A landscape with many peaks, sampled at points; each row gives a point and its height.
A climber steps from a point to the highest of its 2 nearest points, and stops where none of them is higher. Distance is the straight distance between rows; heights are no part of it.
fifik (h 4.70):  20 -32  30 -17 -28 -20 -16  -1 -20 -36 -18   7  17  -8 -11   0   2 -32  25  22 -20   7 -31  -1  28   3  10  -7  30  -7  26 -41   0 -18 -62  13  27   3 -33  -3  30  12  33  22  -7   8 -12
levo (h 4.69):  13 -31  -1  -6  -3  20 -18 -15   7  14 -28  20  -7  14 -25  -7  -9 -12  22   4 -71   6  18  37  -1  -4   9  17   2 -10  -5 -22  40 -37 -12 -10  16   4 -45 -13  11   0  10   1  11 -16  29
gofol (h 3.92): -16  21   5   4 -14  25  14  -7   5 -17  -5  20 -51  -5 -41 -19 -12 -20  24   4 -51  30  15  59  43   9 -26   4  -9  -6  19   9   8 -22  -9  26 -12  -8 -47  15  18  14   1  -6   3 -23  10
todiz (h 2.95):   6  21 -13  -6  -4 -19  11  28  -7  21  31  25  14 -11  46 -18  22   8 -31  -5  58  32  -6 -18 -17   8  -2 -36  30  24  18  22 -59  38  -2  -3 -17  20  20  25 -15 -25 -29  -9 -30 -10  -5
nusa (h 4.64): -17 -36 -35 -13   9  27 -37 -30  11   5  -1  19 -28  40 -45  -1  -1  -2  -6  14 -50 -31   9  12 -11   8 -14  49 -17  -3  -9   8  34 -33  15  -2   2 -21 -22 -21 -24  14 -13   4  25   3 -12
degeb (h 4.99):  16  18 -34  -8  15 -47  26  19  16 -12  -6  12  -1 -21  -2  28 -22   6  -3  31 -20  15 -15  47 -12 -36  22  20  -5 -15  43  26  35   3 -48  21  17 -37   6   8   5  26 -23  34  28   2  -1
Soz (h 6.49): -31  -8  19 -13  -4  -5 -17 -19   3 -22  -3 -19  11  -1 -43   2  11 -25  -2  35  23 -53   0 -19  24   6 -27  15  -3  10 -11 -28  20  -6  16   3   9  12   3 -24 -28  13  43 -18  -9  13 -48
vemi (h 5.49):  19 -17  -9 -16 -33 -16 -24  10   0   6  19   2  11  14  18   2   7   7 -11  28  16  -8 -13 -13 -23 -30  -1 -12  10 -41  22 -12 -13  12 -15  -8  18  30 -18  -4   4 -14 -15  -7   8   2  -4
manek (h 4.74):   2  28  19 -15 -45  12 -10   0 -21 -26   2   1  -3 -26 -27  -5   4 -29   7  24  -2 -19   8  45  34   6 -30  -4 -14 -11  42   0   2  -5 -10  52  12  36 -30  -2  -3  54  20 -27   4 -10 -25
Kivo (h 3.67):  44 -11 -43   8  29  19 -24 -21 -28  10  -6   0  18  17  27   2  15  -8 -14 -14 -36 -34  24  22 -29 -10  41  -2 -17 -14  16   5  -2 -13   3  -2   8  30  -4 -29  -4  25 -16   7  48 -26  12
Ruvof (h 3.80):  -7  50 -19  27  27  25  32 -11 -11  20   0  10 -29  -9  -4  -3  -3  -3  -9 -39 -13   0  14  23 -22   5  11  14 -19   1 -13  28  -9  -2   5   9 -30 -22  20   7 -18  12 -42  -2  42  -1   9
fes (h 2.69):   3   6  37  -8 -34  22 -21  -2 -31  -3   2  -4   5 -11  25 -39  14 -27   8 -10  24  -9   1 -17  30  35 -17 -39  20  -5 -40 -13 -66  10  -8  -5 -20  42 -25   8  19  -5  17 -38 -40 -11   9
Kino (h 5.18): -11 -21 -13   7   6  11 -21 -21  18   2 -17  12 -15  19 -34  15 -19  16  16 -21 -60  -9   3  12  -3   1   2  41 -16  -5 -10   2  55 -25  19  -7  20 -26 -17 -15  18  -5  -6  14   1   3  18
pak (h 5.00): -22  67  50  -2 -16 -13  -2   9   2   3 -19 -14  21 -19 -44  -3  -3 -42  14  13  17 -23   1  14  -4   0  -2   2 -13  12 -16 -51  31  14 -15  34  -3  15  22 -15 -21  21  22 -16 -20  22 -27
mutif (h 5.09):  -3  26 -31  -2 -21 -12  19  29  -1  15  22  34 -29   4   1  -8  -3  11 -16  18 -10  42 -19  26  -4 -20 -20  -8  -9 -24  34  32 -13  -9 -26  19 -11 -21  -9  17 -10 -17 -59   3  23  -5   1
vup (h 2.45):   6  24  26  -1  18 -23  22  16  -1  -5 -32 -17  27 -23  19   9  15  -1   0  -9  59   7 -17 -28  -4  13  -4 -56  33  34 -16  -1 -39  23 -18   1 -33 -39  38  27  -9 -10  23   3 -32   8   0
Girod (h 3.39): -56   0  20  13 -28  47  -9  15  -2 -12  22  -4 -31  18  -4 -24 -16 -15  17 -19   8  20  -7   1  38  28 -15   8 -34  27 -27  20  10  -8  49  15   2  33   4  16   5 -22  22 -10 -35   9   6
nuf (h 5.55): -40 -14  11   2 -15 -23 -18  23  44  -7  25  17 -27 -10 -57   3 -28   8  24  24  -4  34  -7  45  28  18 -26  52   0  12  18   4  35   0 -20  14  10   5  12  25   6   2  15  -5 -39   7 -16
zeka (h 5.54):   6  17 -30   1  -2  -6  21  31  -9  16  32  43 -25  -9  13  -2 -14  10  -7  -4 -23  73  -5  50   3   2  -3  -4   7   8  72  32 -18   3 -25   2  -7  -9 -13  55   3 -10 -50  13   2 -16   7
Posiv (h 4.48):  -3 -51 -21   5  -7  30 -16   3  12  11  45  21 -49  35   1  -5   5  21   6   3  -4  45 -16  -7  -4   2 -11  15  12 -11  32  17 -10 -11  14 -11  -2   2 -10  21  13 -33 -36   8   6  -5  10
miri (h 0.47):   1 -25   4 -18 -10 -35 -16 -12  20   3 -32 -12  23  -4 -30   1  -1  12 -33  46 -10 -44   5 -28 -13 -33 -20  -2  -9 -38 -29  -7   7 -12 -11 -24   6 -43 -22 -26 -20  15  27 -29   1   7 -13
kego (h 4.65): -24 -27 -20  20 -27 -14 -26  33  16  11  43   9 -15  14  12   1  -6  13   4  28  18   9 -17  18  16  -8 -18  35  -3   3  41  17  24  23  32  30  52  53  -3  22   3 -12  -3  -7 -23  -1   6
zaro (h 3.10): -38  11  26  19  -4  42   7  10  -2  21  28  -9  -2  15   3 -33 -15 -17   4  -8  32   0  14 -11  17  43 -18  14 -18  44 -29   5  15  20  38   0  10  57  23  16 -14  -8  20 -17 -39  -1   9
kima (h 2.72): -28  36  32  10 -22  17  19   0  10 -23 -25 -15   6 -16  -5   8  -2 -11  38 -42  -9  16 -25 -25   6   4   9 -12 -20  -3 -17 -21  19 -20   8  34 -29 -12  10  -5  24 -36  -6   8  -2  43  -1
Vez (h 3.17):  12 -11 -36  14   7  -9 -26 -24   3 -55 -11 -40  20  -3  23  27  35   4   9  -4  -9 -45   8  10  14 -25  13 -20 -30 -21  10  22  -6  -5  41  23  24  21 -13 -37  30  12   6  19  33   2  17
pum (h 3.32): -40  39  12  16   7   8  30  17  26  11  -9  13 -47 -33 -28  -9 -19  21  16 -20 -11  37  17  38  17   8 -13   9 -10  11 -41  35   2  -4  16   8 -16 -33   1  31  -5 -10  -6  -4 -12 -18  32
zoza (h 2.83): -29 -16  19  -8 -32  27 -22  12 -16  11  11 -10  -1  14   4 -36 -18 -13  -8  33  28 -24  21   0  27  31 -28  15 -13  19 -26   1 -12  14  25 -15  39  66 -16  11 -14  -1  23 -28 -38 -19  -1
Ditin (h 5.29):  -5  27 -28  15  11 -15  13 -13  17 -45 -39 -21  14 -28   1  36 -12  13   8 -23 -36 -24  -5   6  12 -33  10  12 -29 -23 -12  18  44 -17  16  28   8 -60  -8 -36  27   4 -12  21  26  18   5
fizi (h 5.47):  -5  20  -2  -5  -9 -51  25  25  31 -15  -6  17  -7 -36 -31  29 -23  -3   9  35 -12  34 -15  46  12 -14  -4  29  12  -9  22  15  28   0 -56  34   7 -37  -2  21  -4   8  -9  20  10  19  -5
lezo (h 3.42):  33 -24 -43   8  25   0 -38 -26 -14 -33 -12 -23  16  10  26  12  33   0 -11   8  -4 -52  16  19 -12 -20  26 -13 -15 -20  13  18 -23 -12  19  13  19  20  -6 -31   0  33  -8  16  46 -20   7
nif (h 4.30):  20 -13  -8  -1  27  32  -8 -37 -14  29 -32  14   1   7 -22 -21 -12  -8 -10  12 -72 -12  36  21 -27  -8   9   9   4  -1 -26 -21   5 -39  -6 -26  15   2 -40 -24  -8  23   4 -15  29 -31  23
gonof (h 1.21): -20 -57 -14   4   5  -3  10  -4   9 -24  18 -12 -16  15   8  16  13  45 -26   7  47   7   1 -61  14  -3 -40  11   2  -4  -8  38 -28 -10  57 -18 -12 -34  33   0  -6 -23   4   5 -23  15 -13
lutu (h 3.54):  26 -65 -20   8  39  16 -20 -32   6  -2  20  -3  -2  33  19  13  13  32  -9 -25   0  -8  14 -28 -12   6  16  27  28  16  11  -2  22  -3  25 -39   7   5   9 -18  12  -3  -2  23   3  -7   4
pazen (h 4.43): -30  47  34   1 -21 -58  13  26  29  -3 -27 -15  25 -43 -25  17 -12  -3   1  33  16 -16  -3  14   5 -20 -23   1 -12 -11 -15 -26  22  23  -8  26  14  -4  25   1  -2   6  29 -27 -39  20 -14
miz (h 3.95):  41   2 -21  12  41  32   0 -32 -39  17 -38   4  26   1  16 -17  -9 -14 -16 -18 -65 -10  26  25 -19  -3  43 -16  -7  -6   0 -15   2 -28 -13 -13  20  14 -14 -19   1  39   3   1  36 -33  19
Gani (h 4.97):  28 -36 -29  -2   8  -2  -9  -3  -2  -6  40   8  -9  20  18  11  11  19   0   9  15  27  -7   2  -7  -7  14 -10  19  -9  42  11 -28   5 -15  -9   4  15  -2  10  10  -2 -22  22  14  -8 -11
Bir (h 6.19): -38   7  27 -10 -35 -37 -10  22  42   3  10  17 -13 -33 -58   6 -17  -2  11  38  -3  42 -13  36  19   2 -21  33  10   1  15   1  16 -10 -39  32  -8 -24   9  21  -9 -21  -7  -1 -22  20 -17
pelof (h 4.18): -28  50  -2   0  11  16  30  -7   6 -10  -9   4 -49 -17 -24  -5  -1   7  -5 -24  14  10  -1  -1 -18  -6  -9   9 -10 -12 -35  47 -18 -20   3  17 -26 -67  13   2 -41 -13 -44  -1  38  13  -9
mes (h 2.53):  -9 -15  17   4   1  60 -16 -30 -17  37   5 -11   2  39   3 -29  -3 -18  10 -32 -27 -25  19 -36 -22  34  21   6 -11  14 -51 -23  11 -20  34 -33 -12  47  -8 -15 -22 -15  14 -12  -4  -9  13
tosol (h 3.51):  45 -31   2   4  32 -10  -9 -22 -22  -3 -15  -3  26  -2   6   5  -1  -2   7   0  -3  -8   8  -2   3  11  26   3  34  20  -8 -33   8 -13 -19 -18  15  27  -3 -12   4  28  31  14  12 -21  -5
kore (h 2.33):  17  14  -1 -10  12 -15  18  15  10  22   5   0  29  -3  44   7  -7  16 -18 -11   9  -2  -1  -9 -35 -21  25 -35 -12 -13 -20   7 -28  36 -26 -43  13  -7 -13  -2  29 -30  -6  -9  -9 -31  26
Poso (h 4.55):  39 -28 -36   1  39  12   2  -5 -24  25  21  24  -6  31  25   5   6  19 -23 -16 -11  28  16   6 -26  -6  41   3  23  11  65   7 -17   8 -28 -25   3  -4  24   9   3   7 -34  31  23 -24  -6
pemav (h 1.92): -33 -10  28   7   1   0  14 -18  -1   4 -19 -20  17 -13 -18  -5  -1  18 -10 -13  47 -17 -11 -75  -4  23 -23 -14  -1  17 -46 -20  -9  -3  46 -20 -25 -40  49 -11 -31 -20  31  -7 -36  31 -12
Reri (h 5.74): -39   1  15  -6  22  12 -11 -29   8 -38   8 -20 -11   7 -60  12   4 -26  11  31   4 -44   9  22  40  16 -24  25  -1  20  -7  -3  32 -14  17  13   4  -1   0 -30 -25  28  34 -10 -12   8 -47
mopav (h 2.23):   3  42  24   6 -12  -9  -6   0  -6  28   0  -6  23   5   5   8  -7 -15   8 -14  17  -8 -28 -22 -59   0  23  19  -7   1   6 -43  48  -1 -11  15 -12  14  43 -10 -19 -20 -18   2  16  42 -17
rokud (h 3.63): -22  48  -6  16  -1  23  37  11   4  -6   1  14 -44 -21 -19 -13 -14  -6  20 -27 -46  47   1  60  38   8  -8  -9 -13  -5   3  32  -7  -5  -4  29 -27 -22 -25  25   7   2 -24  -1  17  -6  23
fuf (h 4.62): -18  23 -16 -11 -12 -10  20   7   8  -8   1  22 -24 -14 -17  -2   9  -1 -21   6  16  15 -24  11 -27 -16 -20   3   1 -24   5  39 -22 -21 -35  27 -30 -66   9  11 -31 -22 -48   7  38  16 -21
Reb (h 3.84):  17 -40 -18 -17 -10  19 -22 -27 -30   3  14  12 -34  31 -19 -32  17 -10 -17  32  -2 -12  18  -9  22   8 -33  -2  13 -22  -8  -4 -56 -22   5 -14 -31  16 -43   1 -30  12  -4 -22  31 -14 -16
pura (h 2.20): -13  25  34   7  17 -22  26   0  14 -15 -29 -26  34 -35  -6  15  10  10   2 -21  48 -18 -16 -46  -5   3 -19 -27  27  23 -38 -13 -11   7  13  -2 -35 -61  49   4 -16 -17  29  -2 -37  23  -4
nuzag (h 2.52):  21 -25  -3 -23  25  -3  28   4   3  -3   6   7  14  15  43   6  -7  39  -8 -23  -5  12 -12 -34 -21 -19  22 -39   4  -8 -12   7 -35  -4 -21 -45  -5 -40 -17   1  38 -52  -3   8 -13 -30  29
tagar (h 1.44): -38 -31 -15  20   6  -3  17   1  -1 -11  12 -23   4   1  21  14   7  20 -22   4  58 -28   0 -55  15   2 -23  26 -34  11 -21  18   3   6  77  -3  18  -7  38  -7 -20 -14  11  -2 -19  22 -17
sobo (h 2.73):  -2 -17  31  -3 -11  50 -17 -22 -22  25  11 -11   9  29  15 -36   1 -20  20 -28   0  -5  -1 -50   3  38   8 -11  -2  14 -42 -30 -15  -9  26 -20 -22  59   3  -3 -10 -22  12  -9 -16  14  11
rure (h 1.87):  16   8  11  -7  -4 -48   6  18  22  16  -2   7  36  -6   8  26  -9  20 -21  28  23 -25  -4 -21 -45 -26  11  12   7 -20  19 -29  31  29 -33 -14  24 -21  32 -25  -5  -7   1  -8  -2  24 -23
pazek (h 2.93):  -2 -11 -23  24  11  -1  -5 -11  20 -21  -2 -41  24   2  41  33  20  12   5 -32  -9 -36   2   3   1 -16  11   2 -37  -5  13  17  19   8  60   8  25  27   1 -35  34   2   4  19   4   5  25
sufad (h 2.47):  -6  29  10  14  -9  -5  -2  -3   3  -9 -15 -10  18  -5  17  31   0 -11  20 -34  -9  -6 -31 -16 -17  -9  23   7 -14  -7   0 -23  36  -9   0  23  -6   2  18 -10  11 -21 -19  18  22  38  -8
Fosur (h 1.01): -22 -48 -10  -6  -4   3   5  -6   8 -19  13  -5 -42  18  -7  -7  11  35 -24  33  30  -4  19 -41  24  -3 -58 -13 -10 -10 -37  39 -27 -28  50 -17 -19 -32  -2  -1 -26 -11  12  -7 -15   3 -15
Zozir (h 3.18):   5  -5 -13 -11 -18   1  -6   6 -23  21  37  24 -13   9  33 -40  24   8 -25   5  46  24   2 -21   2  13 -25 -23  23  -7   9  14 -63  14   4 -10 -19  21  -4  22 -26 -19 -26 -32 -11  -6  -6
tik (h 2.46): -18  -4  14  14 -21  14  -9  15  -3  20  24 -38  41   3  50  -3   7  -1   1 -26  33 -14 -30 -47 -15  -7  13   5 -31   6 -16  -5  18  22  55  -7  18  62  15 -10   7 -39   5   6 -21  30   0
dugi (h 4.22):  34   3 -30  -5  45 -13  27  10  -8  19  16  16   6  21  28  23   0  27 -32  -9  -8   1   6   1 -40 -16  56  -9  -5   7  36  16  -2  26 -36 -21   4 -26  38  -2  27 -13 -32  39  23 -34   0
fiv (h 5.67):   2  22  39 -10 -30  -8 -35  -9 -12  -3  -8 -13  28   0 -18  -6   2 -45   5  21  24 -40 -11 -12  10   7 -13  -3  12   1  -8 -56   3   8 -11  13  14  40   7 -18 -16   7  34 -24  -8  13 -29
Bif (h 3.70): -43 -24  -2  19 -35  31  -5   3   8 -16   7   3 -27  23   3   1   0   3  20 -14 -26  19 -11  -6  32  10 -17   3 -35 -12 -16  23  10 -21  54  16   4  10 -17  -6  17 -24   4   2 -12  20  13
simav (h 5.19):   2 -10  30 -20 -28 -20  -8   6   9 -20 -20   4  21 -16 -26  -5  -1 -37  15  19 -19  29 -36   1  10   8  12  -8  17   3  20 -43  13 -17 -60  19   2 -20 -10   4   6  -2  20   8   5  28 -23
tigi (h 5.98):  13  15  -5 -12 -12  -4  33  40   1  18  14  30   3 -17  12   8 -14   3  12 -20 -10  87 -13  33  -1  24  12  -9  31  35  61  16 -12   9 -35  12  -6  -1   8  43   8 -19 -44  16 -11  -3  14
lubo (h 3.07): -20  27   1  18  13 -28  29  40  28  19  -7  15 -39 -37 -11   5 -36  50  -1   4   1  20  21  41  14   1 -16  13 -14   4 -23  53  16  26  17 -13  20 -19   0  31   6   7   3  -7 -39 -24  38
nunir (h 3.45):   1 -11 -11 -22  -9  24 -14  -6 -31  14  12  19 -29  26   6 -36  27  -6 -28  13  26   4   6 -32  -3  10 -39 -25  18 -14  -5  -5 -63  -4   0 -11 -40   0  -6  16 -45 -12 -23 -31  13   1 -18
nusuv (h 4.29): -23  34  25 -10 -26  23  -4 -11  13 -19 -11  -2 -26 -16 -63 -17  -4 -28  19  31 -26   7  12  62  35   6 -24   3 -21   0   5  -7   9  -7 -19  34  -5  -5 -38 -10  -1  44  22 -23 -12 -17 -13
didap (h 4.41):  12  -1  13  -5  40  22  -3 -41 -27 -16 -24  -9   2  -2 -31 -13  18 -25  -5   4   7 -46  29 -10  28  23   7 -21  17  26 -42 -19  -9 -14  10  -6 -15   3 -11 -26 -19  60  44  -9  26 -20 -23
Muto (h 3.97):  35   0  10  22  27  14   6  -2   0  34   8  13  13   7  27   3  -9   3  33 -54 -22  43  -7   9 -12  30  48  27  19  34  24 -15  29  20 -19 -22 -10  20  22  19  16  -5  -2  24  -7  -5  24
zoti (h 1.67): -34 -12  11  13  23   9  15 -22 -11  -5  -2 -27   7  10  -9   7  -4  14 -10 -15  38 -34  11 -57   5  25  -5  24 -10  36 -45  -8  20  -3  61 -20 -11 -15  40 -18 -37  -4  19   2 -16  16 -12
detu (h 2.51):   3   4  35 -11 -25  47 -25 -21 -38   2   8  -4   6  12  18 -41  20 -37  24 -37  12 -12  -9 -37  17  39   1 -21  11   0 -27 -35 -48  -7   3  -2 -34  47 -16   3   2  -8   8 -17 -11   7  -5
kigi (h 2.04):  15  34   6  -5  -6 -60  13  42  24  28  15   9  34 -13  34  30 -10  18 -24  21  44  -1  -5   1 -47 -32   9 -14   7 -10  18  -5  14  55 -36  -7  26   4  34   5   1 -16  -9   1  -9   4  -3
zafe (h 2.96):  20 -41 -28 -12  21  35   0 -18  -5  16   4  15 -39  37   8 -15   9  24 -19  -4 -38   8  26  -3 -13 -21  -2  -8  -8 -30  -7  27 -12 -22   1 -40  -2 -24 -42 -13  29 -21 -24  14  15 -32  23
pepo (h 5.14):  17  21  32 -19 -42   9 -24   0 -32 -13   1  -2  21 -15   1  -6  12 -34  11  13  17 -17  -5  10  26  14 -10 -12   4 -10  23 -23  -8  12 -19  23   9  46  -6   8   5  40  17 -26  -1  -1 -25
Pag (h 5.06):  26  44 -15  -8  -2 -12   7   2 -12  37 -25  12  19 -11 -13  -4 -27 -25 -23  18 -47 -16  21  43 -38 -22  19  11 -10 -20  32 -18  24  -1 -23   4  21  11  -9  -9 -20  40 -12 -18  37 -13   2
gibon (h 2.70):   8  15  10   1  14 -16  20  15   7  -5  11  -7   6 -16  34  -3  17   6  -1 -19  54  29  -3 -12   0  14  -2 -28  24  36   0  20 -37  29   0  16 -26  -1  33  26  -3 -10  -8   9 -14   6   7
sono (h 5.88):  10  23  34 -16 -19 -18  19  21   2  10 -22  14  17 -24 -18  -6 -17 -23  16  -1   4  35 -23   8 -12  12  20  -7  33  29  30 -38   3   3 -51  22 -14 -11  28  25 -12  -7  -2  17 -13  17  -7
Fug (h 2.92):  24  -6  22  -7  -2  13   5 -11 -42   1  -2   2   8 -32  12 -28   5 -14   1  -6  17  -8  26   4  38  34  -5 -31  25  12 -15  -1 -67  16 -14 -35 -15  26 -30  12  25  33  36 -29 -33 -30  25
Pela (h 3.24):  28 -59 -34  -3  31   7 -14 -17   9  -3  17   2 -11  36  17  11   5  50 -33  -5  -9 -19  33 -22 -21 -19   1  10  -5 -25   3  22  -1  -5  25 -41  24 -31  -7 -33  27  -8 -13  23   6 -23   8
geriv (h 5.01): -13  20  14  -8  42   4  -2 -23   2 -21 -11   0 -14  -7 -65   2  11 -27   4  15   2 -19  19  23  33  16  -1   5  13  37 -12 -17  13 -11   4   8 -18 -28   7 -30 -26  66  34   3   9 -11 -34
Kidu (h 4.16):  12  17 -22  25  35   3  15  -9 -11  -7  -3  -2 -10  -4  19  12  10  -5  13 -33   7  -4  11  17   7  11  25  10  -7  21   4  24   4  11  17  15 -25   1  35   6  -2  30  -9  17  34   4   6
vub (h 3.19):  29 -36  21   2  16  -9   4 -20 -11 -27  -8  -6   3 -12   4   2   3   1  17   0  18  10  27   1  42  22  -4 -13  42  20  -8   0 -32   3  -9 -25  -8  15 -13   5  14  24  42   6 -12 -24   2
nim (h 3.62):  13   3  14  16  42  11  22 -23  -6  25 -14  12 -11   3 -14  -5 -19  -2  17 -35 -24  36  10   7  -7  33  38  11  30  53  -7 -18  25  -4 -16 -19 -23 -21  23  17  -2   6   3  16   3 -10  17
laler (h 4.51):  21  26 -28  22  45 -36  19   0   3 -13 -14 -16   1 -23  15  36  -4   8  -6 -10  11 -15  21  29 -13  -7  23  10  -8  16   1  33  21  22  12  14  -2 -14  27  -1  -1  39  -7  15  27  -6   2
laru (h 5.76):   0  -2 -25  -3   5  -4  10 -11  26 -35 -23  -9  -2  -4   2  23  -8  17  12 -18 -55  -1  -1  15  11 -27   8   5 -26 -23  -9  19  38 -20   9   8   8 -47 -27 -15  37  -2  -6  19  12   3  23
Fupo (h 3.29):  30 -37   0  13  36   7 -11 -24   3  13  -7  -1  25  13  25  13  -7  25   0 -30 -16  -6  16 -30 -19   4  27  23  14  21 -18 -19  30 -12  11 -39   5   5   0 -23  10   1  13   4   2 -14   7
goman (h 4.98): -16 -13   4   4 -32 -13 -12  26  25   7  26  18 -22   4   0   2 -16  12  17  28   3  29 -10  16   7  -6 -21  36   6 -10  16  -5  29  14  11  12  24  36   8  23   7 -17  -4  -4 -30   6   6
petu (h 5.42):  35  25 -11 -13  -9 -12  -4   5 -25  50 -15  17  16  -5 -16 -19 -18 -15 -34  30 -21 -18  22  19 -36 -12   6   8   7  -7  27 -31   2   5 -33 -18   6  14  -5  -4 -37  35  -7 -20  20  -5 -18
tugo (h 0.64): -13  -8  13 -14  12  -8 -10 -15  12   5 -20  -1  -6  -2 -46 -17   8   4 -25  27  -6 -29  10 -34 -15 -20  -5   0   5  -3 -44 -14  -3 -30 -11 -14 -27 -59   1 -18 -31  11  12 -20   5  14 -15
gupi (h 4.11): -19 -41 -24   7 -12  25 -16  -5  10 -12  21  27 -50  33  -6   0   5  10  23  -9 -15  40 -16  -4  27   4 -29  18   0 -13  13  17  -6 -29  27  13 -16  -4 -21  21   9 -21 -24  11   3  20  11
mabul (h 4.02):  16  14   3  -1  29  20   1 -27 -43 -14 -35 -22  -1  -7 -11 -28  14 -32  -9  -4  -6 -33  24 -11  22  13   2 -49   3   3 -40 -13 -48 -17   3  -3 -19 -19 -15  -9 -10  47  44 -12  25 -20 -10
kava (h 6.64):   8  25  -2 -20  -6  -8  39  41 -14   7 -18   6  26 -19  14  -3 -10 -21  18 -28  13  56 -40   7 -22  22  24 -39  21  32  47   6  -9  -1 -39  33 -17   3  35  42  -1 -17 -41  34  -7   6 -17
legi (h 3.83):   0 -65 -36  19  37  12 -22 -14  -2 -16  36 -19  -8  38  16  18  25  26  13 -41   8   3 -15 -26   0  10   8  28   4  20  33   7  22   8  49 -22  17   9  12  -8  22 -16  -8  33  10   5   9
lasel (h 4.27):  24   0 -15  20  12   9 -10   8  17  27  14   6  15  12  26  21 -14   8  24 -38 -38   6 -11  23 -30   0  36  30  -6   9  27 -14  50  25   0 -10  21  44   5   2  28  -6 -15  11  -3  -6  34
nebi (h 4.90):  31  23 -39  10  26 -41  10  11  17 -11 -13 -12   9 -18  16  46  -8  25  -9  14  -4 -17  11  49 -17 -37  19  10 -16 -12  26  39  24  26  -8  13  27 -30   4 -13  24  31 -18  21  22 -10  18
nemu (h 3.96): -21  60  11  -6 -31 -41  15  27  25 -11 -30 -11  16 -32   3   8   9 -13  -7  25  17 -19 -27   8   9 -34 -30 -37 -12 -28 -31  -5 -20  13 -19  30  -4 -33  -9   8  -9  -9  18 -25  -9  14  -6
lerid (h 4.59):   5  12  12   7  -7 -16  10  26  26  26   1  14   3  -6   7  16 -23  16  21  -4 -26  18   9  23 -14  -2  11  27  -4  -7  13  -8  46  22 -14   4  26  20   5  11  11  -8 -10  -5 -19   3  17
Puvug (h 4.06):  30 -10   8  -1 -11 -24  -6  14  -9 -23  11 -18  39 -25  28  15   8  -2  23   5  23  18 -13  16  27   4  21 -21  28   0  31   4 -34  33 -29   2  28  46 -20  12  57  17  20  16 -21 -17  15
pidi (h 0.81): -23 -11   8 -10   8  -1   8 -14   8   4  -6  -3 -28   8 -35 -20   1  19 -17  16  13  -8  34 -40  -1  -4 -28  -2   2   0 -55   5 -24 -19  19 -30 -26 -31  -3  -7 -30   2  10 -22 -17   0  -1
Duku (h 3.52): -25  46  26 -11 -34   1  -7  11   2 -17 -35 -18   0 -10 -28 -24  23 -41   8  21 -14 -20 -28  -1  20 -19 -27 -40 -17 -30 -34 -23 -19 -18 -21  42 -26 -33 -28   0  -7   2  19 -17  10  25 -12
peb (h 2.71): -12 -18   1  24  -1   5  10   1  13  -7  10 -43  34 -10  44  17   5  21   9 -45   6  -7  -6 -29   3  -6  15   1 -31  -4  -6  21  15  23  58 -11  18  19  14 -20  37 -10   8  15 -22  14  24
desiz (h 3.09): -21  45  18   0 -20  17   8   2   8 -29 -45 -27  13  -5   6   2  14 -24  18 -18 -15 -21 -36 -38   0 -22   6 -49 -27 -34 -39 -15  -2 -18   5  32 -30 -45  -8  -6   3 -20  12 -11  18  39  -8
Gid (h 4.20):   6 -47 -19 -14  -7  16 -32 -26  -9   0   7   8 -18  37 -23 -20   4 -10  -4  28 -17 -25  14  -1   4  12 -20  27   7  -7  -7  -8  -3 -24  11 -14  -6  19 -27 -11 -27   5   4 -13  20  -8 -12
dele (h 5.90):  23  14 -11 -19 -32 -15 -20  19 -18  25  -2  11  20  11  11 -18   2 -13 -29  40   8 -19  -4   8 -28 -23  -5  -8  10 -38  16 -30 -21  13 -32  -3  10  29 -18   4 -18   6 -18 -28  26  -3  -6
fov (h 4.31):  31 -17  18  -9 -25 -19  -8  15 -21 -34 -11  -4  24 -19  20  16   2 -17  28  10  10  24 -36   6  40   0  11 -37  31  -9  37 -17 -31   4 -52   6  24  19 -27  14  51   8  21  25 -20 -11  12
Lize (h 4.23): -12 -38 -30  21  -5  15 -22   7   6  -9  51 -18  -5  29  24  18  16   7  13 -16  12  13 -26  -8  -1  -8   5  29   4  10  54   6  25  25  41  11  36  54   6  14  16 -27 -15  27   2  12   4
til (h 2.18):   0  40   0 -13   2 -37  22  41  25  23  31   9  25  -8  49  14  -4  23 -26   5  16  -2  -3   3 -49 -36  26 -25 -19  -8  19  12   2  57 -33 -19  25  16   7   3  29 -34 -27   1  -8 -25  15
Zok (h 1.98):   6  21  11  -3  -9 -36  -6   4   6  18  -4   4  26 -13 -21  18  -6  -7 -19  16  19 -31 -18 -11 -49 -19  15  29   5 -21   2 -30  39  11 -43   5  -3 -27  34 -25 -34  -4 -11  -2  12  42 -35
satum (h 2.63): -25 -51   4  -2 -27   8 -17  20  -9  -2  23 -11  -7  22  12 -18  -5   7  -9  38  38 -15  18 -22  20  10 -28   8  -5   2 -25  11 -15   2  48 -19  32  40  -6   6 -15 -16  28 -25 -31   1  -8
Tun (h 2.75):   6 -24 -11 -18   8  23  10   2  -3  10  17  14 -33  31  27 -17   2  24 -27   1 -10  21  12 -24 -17 -15 -13 -32 -11 -25 -20  30 -43  -7  -6 -52 -17 -14 -33   4  23 -40 -20   3   4 -30  33

For each start below, name the point where the climber stops.
Duku | Soz
fov | kava
Tun | goman
Ruvof | kava
laler | Bir
pum | Soz
Fupo | goman
rure | goman
mabul | Soz
Zok | Soz
